Points on a hilly landscape, in no order, each with its height.
A ball rolls from a point to whichever of its 6 nearest points has the largest drop for the distance, and stops where none of them is lower. Distance is the straight distance between rows; heights are no part of it.
butim h=251: [ -1.6  38.3   4.8  23.8  17.8  19.4  29.6 -24.3  31.7 -12.7]
memak h=767: [ 38.6  -9.3 -11.7   5.8  28.7  24.2  18.0   1.3 -49.3  22.9]
togef h=263: [  1.1  39.0   8.4   8.9  14.3  18.9  29.7 -24.0  33.3   0.9]
Kos h=307: [-8.9 15.5 -5.9 14.5 -4.2  6.8 13.5 -8.1 25.6  7.4]
zomal h=453: [  6.9 -10.1  12.9 -32.2 -28.1 -25.8  -0.2  11.0 -28.2 -14.3]
puna h=386: [-10.7  -9.5   7.5 -15.5 -31.0 -30.7 -18.7  14.3   0.3 -21.2]
Fafez h=479: [ 14.6  -5.8  -7.2  -0.6 -12.9  -0.3  21.4   0.9 -12.2  10.2]
Dip h=373: [ -9.9 -15.0  -1.1   7.3 -25.0 -22.8 -10.0  18.5  -2.8 -23.5]
venop h=500: [ 34.6  -2.5  -5.1  -4.3  17.3  22.1  28.4  -4.4 -32.0  25.5]
bes h=360: [-25.0   5.1  -8.5  17.8  -6.6  -2.7 -10.7   1.0  34.6  -0.6]
Kiko h=552: [ 33.2   3.2 -10.0   7.9  24.4  26.6  33.9  -7.9 -31.5  19.6]
gaku h=308: [-17.5  21.9  -3.9   5.4  -3.9   6.8  -1.5 -13.8  43.2  13.7]
Doz h=155: [-35.0 -12.0  -3.8   2.7 -11.1 -14.0 -51.9   6.1  28.7  -9.0]
ginuz h=299: [-44.8 -15.2  -7.7  18.3   7.8  -4.6 -59.6  11.1  34.2  -8.2]
rela h=410: [-29.4  26.5  -1.5  31.2  20.1  14.6  -3.2 -14.7  50.5  -8.9]
meki h=511: [-49.2  -5.0  -4.9  26.1  60.9  33.7 -62.6 -14.9  43.2  -0.7]
difo h=533: [ 28.0 -15.9  16.0 -37.8 -15.7 -22.0   5.0   8.2 -52.2  -6.7]
baf h=55: [ 48.2 -17.4   5.6 -38.3  39.0   6.4 -20.1  18.6 -71.6  34.3]
bula h=274: [-10.6  -9.3  -3.9   6.5 -25.7 -19.7  -7.9   9.9   7.8 -12.7]
Fotap h=157: [-39.8  -1.4  -8.0   9.8  18.4   7.1 -57.2  -6.3  46.2   6.9]
zulo h=247: [ -2.5  -6.1  -3.2  -6.3 -24.3 -16.3   3.4   7.9  -0.7   0.0]
Vebo h=279: [  4.0  -3.4  -1.0  -9.8 -18.1  -7.9  14.9  -1.4   1.5  12.8]
gesuz h=102: [-10.7  -0.1  -2.9  -6.8 -24.9 -11.5  -7.4   5.5  19.3   8.0]
vobu h=331: [  2.8  19.6  -3.1  23.0  10.1  18.8  34.8 -12.2  10.8   0.7]
Buto h=197: [-30.5  -3.6  -6.2  -2.6 -10.8  -9.8 -45.7   1.2  35.9   5.2]
buzet h=664: [ 30.7 -15.3  -0.1 -17.3   0.3  -1.0  16.2   9.5 -44.5  15.6]
feti h=514: [ 38.8  -2.5  -2.0 -16.7  25.7  18.6  21.2   0.8 -41.7  39.4]
dov h=372: [ 10.1  37.6  10.9  -6.4  12.0  16.5  39.2 -29.3  21.8  16.3]
rezu h=606: [ 27.4 -19.9  16.9 -32.0  -7.8 -19.9   0.9  11.7 -63.2 -24.3]
Zem h=280: [  2.7  44.8  11.9  10.8  26.7  20.3  36.9 -31.4  28.8 -12.4]
Kelo h=521: [ 14.7  -7.6  30.6 -41.4 -22.8 -27.0  -2.3   5.6 -49.2 -47.3]
giviv h=488: [  4.3 -11.3  -7.3   7.9 -13.4  -7.9  15.4   5.9  -7.0  -4.0]
mot h=740: [ 39.4 -16.2  -5.8 -14.2  20.7  16.0  10.8   8.0 -54.7  25.0]
vebus h=423: [ -9.4 -19.2   3.5   3.8 -26.7 -26.5  -6.5  21.4 -12.3 -37.9]
beti h=127: [ -8.3  23.5  -2.2  20.0   7.4  12.4  21.3 -15.7  35.1  -2.3]
Ger h=538: [ 16.8 -19.7   5.7 -19.7 -18.1 -19.7   8.1  10.2 -35.6 -10.5]
fera h=631: [ 39.0 -20.5  16.6 -45.2   4.8  -9.5  -2.7  11.8 -65.0   5.5]
Guf h=445: [-30.1   9.5  -8.0  20.5   7.7   9.1 -21.4  -6.8  46.7   2.5]
surev h=369: [16.7  6.6 -2.9  5.1  2.1 14.6 37.2 -8.0 -5.7 16.4]
Tezug h=805: [ 25.8 -19.3  -9.0   1.5   1.1   0.8  16.6   8.7 -43.7  -2.5]
Dabiz h=513: [ -0.9  -1.0  30.6 -36.2 -34.3 -32.7 -14.9   8.0 -20.5 -43.8]
nozeg h=495: [ 20.0 -13.0  -1.6 -18.9 -14.1  -6.7  15.4   4.2 -28.6  14.7]
sogut h=348: [-33.9  -1.0  -8.2  21.9   1.6   2.9 -32.2   1.4  36.9  -4.2]
Gevet h=354: [-23.4  24.8  -2.5  26.3  13.0  13.0  -8.9 -13.4  49.0  -4.0]
fibul h=663: [ 21.7 -21.3   1.1  -9.4 -11.9  -8.4  14.1   9.8 -39.5  -5.6]
guri h=465: [-21.7   5.5  -9.2  29.8  -3.3   1.4  -0.7   1.7  32.5  -3.4]
zimos h=95: [ 23.5   8.4   2.4 -11.6   2.3  13.8  33.4 -10.1  -7.7  34.0]
vokub h=303: [-39.2 -11.6 -11.3  27.4   0.9  -7.6 -40.8  18.7  28.9 -17.5]
bigif h=190: [-10.9   1.8  -5.8   4.0 -16.7  -6.3  -0.9   0.1  22.3   8.5]
kudi h=419: [-39.7   9.5  -9.7  35.2  26.2  16.4 -31.2  -6.2  50.5  -8.0]

Write out the way that a ball takes from each point below.
memak -> venop zimos
nozeg -> Vebo gesuz
guri -> bigif gesuz
Fafez -> Vebo gesuz

For each start below, name the point where the ball stops.
rezu -> gesuz
Tezug -> gesuz
fibul -> gesuz
mot -> zimos
buzet -> gesuz
meki -> Doz

Call two points neighbours if one is among the 6 nearest of the other. Go from one point of each pair to the other, from neighbour to neighbour, staying as low as possible. Name the highest point that can't be avoided.
Doz / zimos -> bes
zimos / beti -> Kos
gesuz / zimos -> Vebo
